Points on a hilly landscape, in no order, each with its height.
A ball rolls from a point to the lowest of its 2 nearest points, and stops where none of them is lower. Distance is the straight distance between rows; heights are no part of it.
reko h=161: [ 92 137 102 127 135 158 154 115  72 110 130 101 162  68 123 155 208  67
 179 129 124 126 143 105 118 178 121 167 132  65 147 129 108  84 177 100
 141 154 126  86 130 177 168 171 178  64 107 206  93  85 134 184 130 116
 102 166]
zutu h=458: [ 94 138 116 123 106 107 138 110 108 118 124 116 136 117 128 135 171 106
 168 119 122 134 109 115 143 170  96 158 159 101 167 117 135 124 136 124
 129 130 131  95 158 150 156 157 171  86 110 162 110  91 135 170 123 129
 130 145]
Roga h=213: [115 100 138 123 123 121 138 174 192 129 156 132 113 174 119 116 155 166
 102 107 115 134 124 124 116 105 109  70  89 139 103 127 143  95 132 108
 103  98 114 138 146 123 107 137 104 165 120 124 123 172 111  81 203 125
 130 127]
zudag h=226: [129 101 145  85  66  63 137 131 137 103  99 111 118 131 141 135 163 104
 138 123 140 181 102 145 165 200 108 183  99 134 122  93 135 133 119 139
  75 118 130 139 107 186 203 159 180  98 104 203 142  69 155 199 148 152
 103 130]
kadet h=651: [122 133 112 135 152 199 103 104 119 158 109 136 136 114 146 112  80 174
 113 147 137 106 147 141  67  65 148 116 189 146 148 170 123 169 121 158
 175 167 154 137 139  88 100 115 111 148 147  50 146 140 128 124  61 131
 126 119]
pizi h=416: [ 98 113 111 150 100  80 123 112 144 122 130 137 112  94 137 145 145 148
 127  81 104 114  73 134 132 119  68 125 177 166 131 142 137 165  64 148
  86 105 157 145 137  82 128 148 109 109 114  51 149 100 123 142 109 143
 180 126]
Lote h=241: [178 131 178  93 154 104 155 181 130 126 163  87 172 198  82 114 150 109
 104 118 135 172 139  97 170 134 113 133  38 103  69  92 113  93 154 110
  92 104 106 130 107 164 137 119 142 133  99 212 113 117 110 110 208  96
  90  96]
zagem h=212: [133 103 123 102 116 162 138 140 136  90  95 111 113 137 137 115  97 127
 121 150 187 137 173 148 161 155 176 139 105  97 122 105 125 107 163 137
 152 131 113 129 105 174 159 131 167 138 123 188 126 132 136 133 151 130
  80 130]
tiso h=402: [ 96 105  83 133 148 195 153 119  86  99  95 118 156  67 131 163 177  99
 160 136 136  95 154 125  98 156 155 126 132  54 152 150 126  85 173 106
 170 170 130  88 128 172 152 163 166  86 131 190 113 105 133 162 118 120
  81 178]
miv h=294: [165 232 132 117 187 152 104 101  48 166 178 121 180 130  89 143 172  59
 163 162  34 124 162  66 125 121 136 135 129 104 114 117 146  90 187 106
 174 133 120  92 116  97 102  76  82 108 143 153  87 144 128 101 103  98
 145 149]
dafa h=399: [ 95 170 124 134 158 172 125 132 141 147 161 109 147 126 107 143 181 164
 157 129  44 113  99  91  70  99 101  65 164  96 126 189 189  91 150 125
 103 166 140  78 187 104 133 130  98 141 113  77 100 182  85 103 161  85
  92 157]
vudo h=342: [ 81  65 114 122  65 114 120 170 217 102 115 139  89 141 155 133 162 165
 117  97 101 136 126 139 103 106  96  70 124 174 105 146 146 141  78 140
  89  85 138 161 145 115 165 169 113 152 126  82 156 161 117 114 177 149
 144 149]
panug h=193: [168 106 171 110 135  84 156 168 165 120 158 113 152 197  90 108 129 119
 106 116 146 167 133 120 168 130 116 115  38 123  79  94 114  96 138 112
  90 102  98 148 107 149 125 114 119 140 107 183 126 127 118 109 194 122
 120 104]
Gasop h=543: [133 164 130 142 155 147 109 122 135 151 149 125 115 139 111 105 105 150
 110 149 108 116 133 108 116  85 137  91 166 154 129 148 136 143 126 139
 154 155 129 133 139  73  91  89  84 168 153  69 137 163 132 102  94 119
 157 135]
minun h=349: [168 224 142 135 176 130 106 115  71 167 177 124 158 148  88 116 142  89
 147 159  50 134 145  76 139 111 130 120 129 120 116 115 146 109 163 116
 165 133 114 100 130  84  81  71  83 133 148 129 106 148 144 101  97 108
 162 145]
ravu h=273: [100  84 117 120  70  80 124 122 168 105 108 145  97 119 148 134 150 145
 136 103 118 127  93 145 138 147  93 125 142 158 135 131 143 163  73 143
  90  93 154 149 142 120 165 161 141 115 125 106 156 100 127 154 137 167
 148 138]
foni h=558: [ 85 167 109 141 143 151 129 102 119 144 144 107 144 121 116 141 147 146
 163 131  73 113  99 107  92 110 100 107 187 108 163 173 153 138 122 134
 138 164 135  86 178  85 134 125 130 111 119  60 116 144 118 141  87 108
 142 151]
muged h=471: [ 75 134 116 158 115 100 119 119 150 132 144 109 126 103 121 153 163 151
 141  85  79 125  64 125 110 102  48 108 187 151 129 159 156 151  69 138
  87 123 147 131 156  71 127 142 112 113 104  18 148 128 129 142  95 121
 186 140]
gik h=271: [131  99 110 110 136 179 153 133 102  88  84 103 133 113 143 131 109 117
 128 150 197 126 173 152 139 153 188 149 104  76 113 112 119  94 174 132
 172 147 115 129  90 187 155 131 171 130 133 207 126 124 148 138 132 126
  75 140]
Zum h=589: [142 158 120 123 152 167 118 121 120 140 136 135 121 145 117 104  99 145
 115 160 131 110 159 104 119  92 171  97 153 134 132 143 126 135 152 132
 176 154 122 126 137  96  91  88  91 166 155 110 126 158 130 100  92 125
 133 132]
Feboz h=245: [112 142 138 152 121 101 132 145 163 137 170 131 118 149 111 133 164 155
 129 105  81 127  91 122 121  94  67  78 139 142 108 144 156 110 113 118
 102 115 125 143 155  89 108 133  94 152 123  82 134 160 115  96 145 121
 167 129]
vura h=663: [152 142 121 159 127  90 105 118 127 144 141 151 110  83 127 118  90 150
  99 112 137 114 100 126 144 101 113 137 167 176 123 137 110 174  86 150
 131 125 144 171  99  64  84  92  77 141 144  53 165 121 124 115  89 140
 173  98]
boze h=691: [133 121 111 127 138 207 108 116 127 144  93 156 130 109 170 107  58 172
 102 147 165 104 162 168  69  72 167 127 167 154 148 156 112 169 122 160
 174 146 154 149 132 117  92 129 123 162 162  72 154 145 117 112  78 146
 113 108]
Zilo h=625: [147 189 134 163 153  96 101 120 117 168 168 135 132 113  99 118 125 130
 118 120  75 130  96 104 137 104  99 112 159 165 113 137 140 153 104 137
 143 137 121 146 118  51  69  75  62 148 154  49 139 146 144 116  80 117
 194 127]
Nodum h=249: [149  77 152 117 115  74 152 168 197 112 149 133 126 182 108 114 120 134
 102 108 147 152 131 137 156 124 116  93  46 146  91 104 117 108 122 117
  83  86  97 164 100 130 125 117 105 146 112 155 136 141 120 105 197 147
 135 105]
nifi h=152: [161 117 164  90 127 124 156 166 140  98 129  77 137 171 105 115 110 119
 113 137 163 167 156 115 178 163 142 146  61 103  91  89 118  98 160 118
 101 117  92 127  93 178 161 133 154 144 112 214 126 113 111 133 183 115
  82 120]
Risev h=780: [131  96 115 137 127 194 118 105 117 137  60 174 117 102 196 137  65 160
 117 128 175 101 146 201  69 113 160 158 155 134 167 148 113 162  99 158
 159 122 156 143 137 164 116 171 173 130 156 106 145 121 130 130  90 146
 100 110]
Biko h=223: [184 186 164 141 152  55 125 138  98 151 191 128 163 159  79 120 135  81
 133 131  88 158 111 100 179 123  94 142  89 137 101  86 119 111 128  98
 118 117 111 145 111  99  81  69  89 120 126 144 129 125 144  97 123 117
 182 104]
Nafi h=492: [148 100 139 136 119  92 114  78 108 144  70 181 101  84 186 138  84 128
 124 100 177 106 111 179 136 145 129 203 158 154 150 119 102 171  86 152
 112 107 148 144 101 174 121 154 146  89 118 131 128  76 145 155  91 149
 130  92]
Bepem h=87: [113  82 121 100  82 132 129 148 176  94 101 131  94 143 135 115 112 146
 126 133 159 137 145 148 151 151 149 122 113 130 129 117 138 134 125 141
 121 109 123 134 135 143 158 149 161 142 137 150 139 132 123 132 173 146
 101 139]
Kevo h=314: [110 123 118 131 111 112 130 107 138 118 130 134 110 125 130 123 119 142
 132 120 134 118 113 134 147 130 112 125 163 137 152 130 130 148 106 134
 131 124 144 129 143 115 133 132 138 126 131 107 142 118 126 129 117 137
 147 128]
Ratis h=645: [153 169 127 160 139  87 103 113 111 155 156 143 124 103 109 115 105 133
 114 119 110 125  97 113 153 111 111 140 166 164 124 129 120 163 105 135
 144 135 131 149 110  65  78  76  77 135 147  67 147 122 143 120  78 128
 186 118]
rupe h=177: [158 202 136 112 178 155 127 124  49 146 183 100 193 117  83 157 200  63
 151 147  64 119 162  57 145 134 147 146 110  89 103 118 132  70 192  87
 154 143 137 100 114 129 129 105 122 108 112 188  86 136  99  96 163  82
  98 140]
Fam h=329: [150 220 132 150 154  74 108 117  79 165 181 137 155 120 100 126 155  88
 151 124  52 151  92 101 162 126  81 157 154 145 132  95 139 138 127 116
 146 140 117 116 119  68  77  71  88 107 136  83 114 127 148 122  85 112
 201 125]
rozu h=175: [207 174 181 127 170  65 131 145 101 144 197 120 183 188  69 111 143  71
 119 127 101 168 116  92 172 121  98 142  47 125  76  82 108 100 137 100
 108 110 111 149 110 121  90  76  98 120 120 170 128 130 142  94 149  99
 160  90]
sariz h=238: [157 224 131 118 186 164 107 107  42 164 187 117 198 117  88 164 207  51
 164 156  34 114 150  60 126 127 136 143 128  96 110 124 152  77 198  94
 166 143 135  82 113 110 122  91  98  96 125 156  80 144 103  93 140  88
 116 148]
Lemet h=214: [104 110 105 105 101 170 141 140 144  96 102 114 107 125 133 122 133 146
 145 139 141 123 159 120 126 156 153 110 136  87 142 140 146 111 155 134
 148 141 125 108 148 152 155 155 164 129 127 166 117 135 120 134 165 124
  73 156]
zir h=319: [ 89  72 112 115  58 101 121 151 199  93 109 140  89 125 154 134 157 158
 127 105 111 139 113 146 117 132 101  99 130 164 121 139 150 156  73 145
  92  93 148 156 147 119 175 170 132 135 133  96 162 133 122 132 163 158
 140 145]
Lasik h=598: [ 99 124 109 152 124 126 124  87  95 150 103 141 124 103 155 141 129 135
 138 108 136 102  95 140 110 130 106 161 188 129 176 148 122 171  98 131
 138 133 143 106 160 133 129 155 155  84 126  80 111  84 138 165  74 135
 145 120]
ninan h=251: [ 86 113  92 139 116 159 154 116  83 119  98 114 139  69 141 152 204  86
 175 133 135 122 135 118  97 183 124 153 134  72 169 140 122 104 159 111
 139 140 124  90 148 190 181 187 186  62 117 189  92  77 147 199 122 133
  90 173]
mebat h=536: [ 92 119  84 149 172 220 124 108  71 143  89 130 167  92 147 167 137 150
 143 142 128  85 131 145  39  99 164 110 165  92 181 194 131 144 134 129
 172 191 142  89 150 118 136 138 142 113 154  95 119 110 126 148  55 125
 105 158]
vaz h=334: [119  68 129 118 105 125 129 168 207 103 124 142  99 161 132 116  88 157
  78 121 160 128 149 148 127 113 163  76  77 173 113 117 108 134 103 129
 111  99 114 149 108 109 113 122 104 179 135 104 143 188 115  87 191 142
 141 111]
Tufo h=62: [109 134 107 106 147 181 162 127  73 109 130  92 177  52 108 160 205  64
 168 129 107 117 168  97 128 171 134 154 120  63 114 130 111  66 186  85
 156 167 124  94 109 187 163 163 171  72 103 222 102  97 116 167 153  98
  73 169]
dutof h=156: [140  89 134  91 102 159 137 169 160  87  80  95 107 152 138 113  86 120
 111 152 190 153 175 155 166 174 178 137  75 104 105  90 125 112 157 143
 129 118  97 135  90 194 179 135 176 155 117 194 126 137 131 149 180 137
  67 135]
Madad h=574: [102 146  88 141 189 211 106 101  62 163 103 139 180  97 135 154 132 148
 140 145 110  91 142 133  39  81 156 112 182 106 167 193 132 149 135 137
 185 192 141  96 141  91 120 103 117 122 159  87 119 118 135 145  28 121
 126 157]
Damil h=320: [106 161 127 138 169 177 120 146 154 147 157 115 136 145 115 130 169 179
 123 133  56 118 108  92  67  84 122  52 155 110 117 181 183  89 154 121
  98 156 140  88 177 103 112 123  82 166 124  79 100 201  94  89 182  83
  98 151]
zes h=567: [106 107 117 152 126 119 125  81  79 152  84 155 117  97 177 149 144 116
 144 109 161 108 109 159 113 152 115 187 166 125 179 138 120 167  99 129
 125 120 137 111 152 179 141 177 172  76 130 120  95  72 161 184  78 139
 134 121]
Pepub h=795: [116  96 118 149 132 201 120 103 103 151  48 160 122  93 200 161  94 167
 128 131 160 101 145 194  37 118 144 163 156 123 188 167 117 161  83 149
 149 122 150 124 149 170 126 199 185 118 152  96 130 105 134 147  82 147
 100 122]
varo h=613: [116 139 102 141 173 196 103  97  82 173 102 140 159 105 146 132 100 162
 125 138 123 104 138 142  43  70 143 135 196 130 165 185 127 172 120 150
 174 174 151 125 148  91 104 110 124 129 154  56 128 118 137 142  38 130
 132 127]
nuki h=688: [167 113 138 119 140 146 116 136 150 131 132 148 101 152 127  90  42 136
  76 160 195 115 171 140 137 106 204 111  88 169 113 103  91 153 134 134
 159 118 111 150  97 109  79  69  89 184 155 111 148 168 123  95 122 147
 129 101]
ruba h=102: [139  93 143  85 100 132 145 179 171 100 110  95 115 162 117 112 119 137
 118 135 157 165 163 132 163 163 149 124  71 108 100  97 137 109 152 126
 104 110  97 129 112 170 158 138 161 159 119 193 124 126 115 135 209 129
  70 136]
ked h=180: [178 139 158 119 153  93 135 141 124 124 156 114 134 169  95 102  81 102
 110 150 152 147 141 113 181 126 154 141  75 130 105  88 103 116 145 106
 128 130 107 143 104 122  99  73 106 149 133 169 136 126 138 105 121 122
 138 107]
nilad h=153: [107  92 105  90  78 160 131 159 175  88  85 118  87 128 139 120 135 146
 134 139 140 138 161 132 126 165 153 112 116 104 134 128 151 127 139 142
 130 117 123 122 145 165 169 162 179 145 131 162 121 138 121 139 192 135
  64 164]
mif h=290: [ 98  73 131 133  82 103 134 180 216 122 138 140  99 162 141 129 159 165
 105  98 108 134 127 130 106 104  98  55 105 166  94 137 136 112 104 122
  95  78 115 160 131 116 133 154  94 154 118 100 135 170 116  91 188 144
 148 125]
momav h=243: [156 131 149 134 135  80 135 141 145 127 160 132 124 162  95 114 110 126
 120 128 133 141 122 118 171 123 122 114  91 137 115  99 120 116 126 110
 116 123 113 145 117 105  97  94  99 150 132 139 142 135 128  94 141 134
 154 112]
mevet h=593: [118 181 133 166 140  95 114 124 127 155 170 126 129 118 102 134 146 135
 137 108  68 129  78 110 132  98  71 102 166 151 117 142 152 139 102 127
 124 140 131 136 141  58  91  99  83 141 136  42 137 147 133 114  93 111
 197 130]
telud h=724: [156  92 130 119 118 159 109 131 150 118  95 171 103 126 168 104  20 147
  92 147 216 111 165 189 133 117 202 147 105 162 119 104  89 158 127 153
 153 108 125 161  89 151 117 101 134 166 144 119 159 149 115 106 131 158
 110  85]
Roruk h=277: [163 205 149 140 148  59 114 126  73 150 186 129 163 133  88 125 150  71
 153 130  73 158 101 103 186 136  80 177 126 136 124  76 120 124 133 104
 135 132 117 121 108  89  89  74  98 100 125 128 113 112 153 117 100 113
 201 112]
tuke h=448: [148 108 131 138 121 129 113 104 136 134 103 171 101  90 171 112  42 151
 103 119 177 108 135 172 127 110 153 163 153 170 138 129  96 171  97 156
 143 113 152 163 100 129 101 125 120 133 140  91 164 118 115 115  99 159
 130  85]
vitat h=105: [113 132 129 126 127 134 138 145 160 124 153 122 111 159 112 112 142 165
 125 125 106 126 130 113 124 108 122  81 128 127 128 135 154 108 131 117
 123 129 126 115 160 107 112 135 110 165 129 116 122 166 106  91 172 113
 123 139]
ruv h=292: [124  60 139 110  94 100 135 178 212 105 128 142 103 178 124 116 115 154
  92 112 143 145 142 145 138 127 136  82  56 155  99 107 122 120 114 121
  94  84 104 154 107 127 126 132 111 162 125 138 135 162 116  97 207 146
 128 119]
rep h=201: [187 138 174 101 156 116 153 153 108 100 148  63 155 175 104 113  93  90
 103 151 167 161 155 107 185 153 153 165  58 107  80  82  97  92 165 107
 118 136  91 129  88 165 148 106 141 140 110 215 131 118 119 128 140 107
 107 102]
rifet h=333: [103 123 142 167 122 110 126 162 183 149 166 130 114 159 123 137 170 158
 112  95  79 131  94 120  94  74  70  46 131 159  87 163 156  96 120 112
  92 102 123 159 145  95 102 139  71 157 116  62 130 187 114  85 155 114
 171 117]
Numu h=374: [104  75 117 125  87 138 115 155 197 100 115 149  89 131 154 119  85 164
  95 123 164 121 139 156 129 110 152  98 113 179 124 128 115 154  86 147
 106  97 136 152 119 106 141 137 116 166 145  89 160 166 109 101 173 155
 139 118]
zanu h=339: [114 109 101 113 134 181 155 129 100  95  95 108 140  93 134 141 144 110
 152 146 158 114 165 128 127 159 166 135 125  63 133 130 121  87 178 116
 166 157 124 112 114 174 156 151 170 107 124 206 119 113 138 149 128 123
  80 158]
Tosu h=445: [102 133 127 117 104  88 136 108  94 122 117 111 136 114 137 135 169  78
 158 118 145 152 108 125 162 185 100 197 142 111 157 100 117 120 138 122
 107 128 132 104 136 178 172 165 174  70 102 188 105  74 158 190 113 131
 136 134]
safo h=148: [106  99 128  88  55  52 130 130 152 106 102 125 117 125 142 137 201 115
 160 121 112 168  90 135 139 192  89 158 121 133 139 108 154 145 109 131
  85 110 141 139 146 164 187 173 176  99 112 173 141  73 146 195 154 155
 110 147]
Duk h=270: [115 133 116 115 125 151 144 129 123 108 128 109 126 134 120 123 131 136
 145 142 129 122 154 108 143 140 150 120 136  87 137 132 137 101 169 121
 159 147 125 108 140 139 132 136 145 132 124 168 118 136 115 121 144 118
  95 144]
vun h=515: [138 109 137 132 114  79 121  82  98 136  91 159 112 101 162 135 107  99
 133 108 180 124 103 161 164 161 123 207 150 145 148 103 108 158 103 141
 104 123 139 134 103 183 145 145 147  80 109 159 113  68 162 169  92 139
 138  99]
Gagi h=422: [118 149 142 162 160 129 117 152 168 159 167 119 112 159 106 123 147 158
 105 119  76 128 100 108  86  67 100  44 131 162 101 165 159 108 128 122
 103 130 127 144 150  77  83 117  64 183 141  50 125 198 127  84 139 100
 171 130]
Zozo h=814: [101  83 100 138 111 203 128 114 121 124  61 146 112 102 176 146 118 160
 135 141 156 103 141 165  63 128 152 130 159 104 179 176 129 157 108 158
 155 126 154 110 160 160 159 186 189 111 147 112 125 113 137 150 104 147
  90 140]
kibar h=482: [ 78 163 107 136 145 172 131 109 134 135 139 100 145 116 107 151 167 152
 171 130  53 110 105  97  69 110 103  80 180  90 149 191 170 112 139 130
 122 174 138  72 193  91 141 133 120 114 107  67 107 163  99 126 119  94
 102 168]
zoso h=237: [193 152 179  91 167 119 157 168 102 115 170  57 177 182  88 124 130  90
 102 133 143 163 151  86 174 150 136 152  46 102  61  87 101  89 163 103
 109 122 100 125  91 166 149 115 152 132 107 228 114 117 106 116 179  82
  90  99]
Lef h=378: [180 234 153 142 172  97 100 120  72 178 188 136 162 145  81 111 148  77
 146 141  43 152 121  89 154 122 101 133 126 141 110 101 147 119 140 116
 154 112 108 113 116  69  67  59  65 124 156 104 113 142 159 105  95 106
 194 132]
Gev h=155: [134 100 138 115 104 103 135 138 159 100 127 125 108 151 120 114  96 138
 123 129 162 140 138 142 173 145 141 127 105 137 124 104 125 124 125 128
 119 114 120 139 120 135 143 120 138 148 132 155 144 122 127 119 153 146
 122 121]
rez h=85: [133 183 128 119 158 139 134 125  85 128 162 101 166 127  96 138 164  99
 157 143  88 123 153  77 143 128 138 135 130  83 126 125 139  80 182 104
 153 146 128  96 129 127 126 122 128 123 114 183 103 136 106 106 145  95
 106 144]
zozef h=275: [155  97 160  91  79  74 142 130 140  97  96 109 114 137 145 132 121 105
 120 136 166 181 107 155 178 193 130 189  85 134 105  86 121 131 116 149
  69 117 119 146  79 193 214 147 168 105 108 211 141  77 152 187 141 152
 103 114]
zesib h=377: [128 127 144 115 108  82 138 111  93 113 118 104 139 123 142 132 136  76
 138 123 170 162 106 136 184 185 113 211 120 117 129  85 107 114 138 126
  98 135 122 119  97 188 182 144 167  81  99 209 119  73 164 183 105 129
 134 116]
tuvi h=759: [146  97 127 128 127 167 118 109 119 127  74 176 110 113 184 127  57 143
 114 131 204 109 153 202 107 125 174 171 135 139 146 118 106 155 113 159
 156 113 145 153 108 177 122 142 166 134 142 140 151 123 139 124 103 153
  99 102]
memov h=322: [ 79 114  96 137  94 128 141 111  89 132  95 113 120  88 148 152 210  99
 182 132 121 134 116 112  93 193 107 158 146  91 182 143 138 132 140 117
 123 124 127  92 171 176 185 194 188  63 112 160  84  69 147 212 119 144
  98 180]
Lefeb h=494: [127 149 133 153 149 128 115 133 157 150 158 123 111 136 106 116 122 155
 105 126 104 124 120 113 110  75 113  75 153 167 118 158 142 138 106 130
 123 140 130 145 138  63  91 103  75 180 146  46 148 175 130  93 113 114
 167 126]
dasi h=417: [129  94 122 131 102 134 112 125 163 117 109 162  89 105 160 111  53 157
  98 121 178 114 136 167 140 107 155 128 134 176 131 128 101 171  89 156
 118 101 153 165 106 110 118 128 119 155 139  87 167 143 108 107 136 159
 141  98]
Sop h=222: [101  84 115 105  57  67 124 113 156 113  90 145  95 112 158 136 178 134
 144 115 111 139  92 140 129 177  98 149 136 152 148 129 152 172  79 143
  86  98 156 142 155 146 182 180 165  95 120 125 146  82 142 180 140 167
 127 148]
peteb h=473: [149 101 134 136 112 105 118  88 128 137  80 181  95  73 186 130  60 142
 112 104 166 103 118 179 128 132 135 184 158 169 143 132  99 181  76 160
 111 101 160 160  99 145 110 152 135 106 123 103 150  95 122 136 105 159
 138  88]
lov h=498: [ 85 105  81 160 156 213 139 110  73 125  85 132 156  80 146 173 165 136
 150 140 131  79 132 140  54 127 154 110 154  73 183 188 129 125 140 118
 170 177 136  79 154 143 149 162 159  94 151 125 109  99 131 164  74 126
  95 168]
mesaf h=176: [128 158 122 118 146 140 143 120  87 115 142 103 155 123 108 131 145 100
 153 148 122 122 161  99 152 141 148 143 129  83 130 117 120  87 182 105
 166 153 123 106 121 141 134 120 140 120 121 190 110 125 126 124 123 106
 112 137]
legem h=665: [152 128 139 119 146 135 124 136 148 123 141 134 104 164 108  95  79 139
  91 156 163 124 158 118 142 107 176  99  98 148 117 109 112 135 141 125
 150 130 112 137 123 102  83  84  96 180 149 123 137 169 126  92 137 133
 132 120]
kuluk h=725: [124 106 116 121 114 201 105 129 151 124  92 166 111 118 174 105  40 164
  96 146 188 105 168 179  93  93 183 127 141 162 138 138 106 159 121 161
 165 129 146 151 126 132 108 133 137 165 154  84 157 162 111 103 118 148
 109 106]
pepi h=355: [165 126 149 168 138  52 137 151 172 148 182 154 127 162 104 131 139 110
  99  95 106 137 103 114 132  91  88  62  72 155  76 130 116 106 123 117
  95  81 103 194 105  91  69  97  49 138 114 112 133 168 134  84 150 130
 187  86]
viv h=630: [147 160 135 124 157 132 126 127 127 137 155 122 121 159  99  99 109 132
 114 156 121 121 155  99 139 103 160  97 120 121 122 116 134 114 154 117
 153 142 114 123 136 101  87  91  96 163 144 138 120 162 125  90 131 119
 129 135]
rute h=385: [ 85 116 103 119  86 108 139 109 122 124 105 114 119 109 140 141 194 113
 178 128 113 140 106 112 114 185 101 149 158 103 175 135 146 135 131 128
 113 115 137  93 178 160 175 181 184  81 114 156 108  81 140 194 131 136
 113 169]
nuv h=620: [ 86 140 103 153 134 148 125  90 105 149 120 122 132 108 141 142 139 144
 147 122 111 106  95 122  91 117 103 139 195 121 173 163 133 163 106 136
 140 152 143  94 173 103 132 139 148  92 120  61 117 109 134 158  72 127
 142 134]
Kegok h=539: [117 112 129 144 112  74 117  76  91 145  99 158 118  91 163 142 138  97
 143  97 160 116  92 148 155 157 101 208 163 151 166 111 113 175  90 131
  95 119 140 120 135 170 138 161 149  62 111 130  93  62 159 190  86 139
 152 109]
Mok h=310: [163 134 156 150 152  70 134 151 157 147 180 146 133 175  87 115 138 117
 106 109 107 142 112 114 145  98  97  84  74 144  89 115 125 104 127 104
 104 102 107 168 122 101  73  94  76 150 125 124 135 157 132  83 155 124
 165 102]
Soti h=457: [ 91 106  78 143 145 214 147 121  95 104  93 125 153  84 136 166 166 130
 151 139 123  81 148 120  71 138 159  93 142  60 163 174 139 104 165 111
 175 182 132  87 147 149 148 158 152  95 138 151 114 117 116 151 101 120
  74 183]
Naso h=230: [108 146 120 135 127 129 132 121 138 122 149 120 116 136 116 119 132 151
 140 131 107 117 115 116 130 118 113 106 163 123 143 139 143 127 124 131
 139 145 134 113 159  98 123 129 130 142 128 101 132 142 123 115 121 121
 139 137]
pok h=207: [104 135 125 125 140 168 133 154 167 129 145 115 114 150 122 116 146 178
 119 136  93 116 131 103  95 103 133  59 138 115 129 157 166  98 144 121
 118 148 127  98 168 110 115 138 102 171 126 101 108 186  99  88 188 101
 100 150]
Gakim h=211: [145 107 138 128 116  90 132 132 152 116 141 140 104 138 118 113  84 137
 114 125 161 129 125 139 171 125 139 125 110 151 119 103 115 137 110 127
 114 114 129 152 108 109 116  99 111 148 133 129 151 125 124 104 139 148
 149 108]
nagoz h=533: [ 87 167 127 159 138 109 124 123 144 150 162 108 137 120 109 147 170 147
 154  97  51 128  68 120 105  96  49  95 180 137 121 162 172 131  95 128
  99 138 135 125 168  64 121 123 103 125 110  25 135 157 124 129  98 106
 185 139]
kur h=325: [156 122 163 104 100  72 144 121 108 106 120  99 132 136 140 131 112  87
 121 129 172 170  97 139 194 188 122 204  97 135 104  79  97 115 128 132
  79 132 109 128  68 185 201 137 158  95  98 216 133  70 155 178 117 139
 132 107]
kuvi h=743: [156  91 136 121 116 148 116 116 137 119  76 177 101 122 179 121  32 130
 109 136 214 118 155 208 134 135 185 174 113 145 127 105 102 154 117 163
 144 105 134 163  83 180 139 120 153 145 136 146 154 129 133 119 122 158
  98  94]
Lil h=707: [177 105 140 126 129 139 114 133 141 126 117 169 100 130 149  97  17 137
  90 148 213 121 158 172 145 111 200 150 101 171 111 102  83 162 127 142
 149 112 122 172  78 125  96  72 102 164 146 118 161 142 119 106 115 157
 121  86]
mit h=369: [102 125 115 147 112 109 119 102 134 134 128 137 111 107 136 130 115 148
 126 110 121 112  95 136 133 121  94 131 183 155 147 143 128 165  85 145
 122 127 154 129 141  95 122 134 127 117 126  62 150 112 122 134  98 137
 158 122]
serad h=127: [199 148 177 115 165  77 138 152 119 129 173 102 162 195  75 101 105  85
 102 137 134 163 140  97 173 124 130 137  39 120  80  82 100  96 148 103
 110 119 105 142 103 127 102  82 107 142 121 186 130 134 128 103 150 106
 136  94]

For each start below, name the point where the ball stops.
Tosu => safo
zutu => Tufo
mevet => vitat
Lef => serad
boze => ruba
foni => vitat
zes => panug
dasi => panug
Soti => ruba

Call two points neighbours if one is among the 2 nearest of the other. Go from one point of each pair to the other, from neighbour to neighbour, staying as low as possible. Name the highest point that can't be avoided.
safo and vitat => vudo
serad and rez => Duk
vitat and panug => zutu
serad and Bepem => momav
panug and Tufo => tiso
panug and ruba => Lote

For each start below, name every point that the ball comes to, in order.
kuluk => boze, kadet, varo, Madad, mebat, lov, Soti, tiso, zanu, gik, zagem, dutof, ruba
nuv => foni, kibar, dafa, Damil, pok, vitat
Ratis => Zilo, mevet, nagoz, muged, pizi, mit, Kevo, Naso, vitat
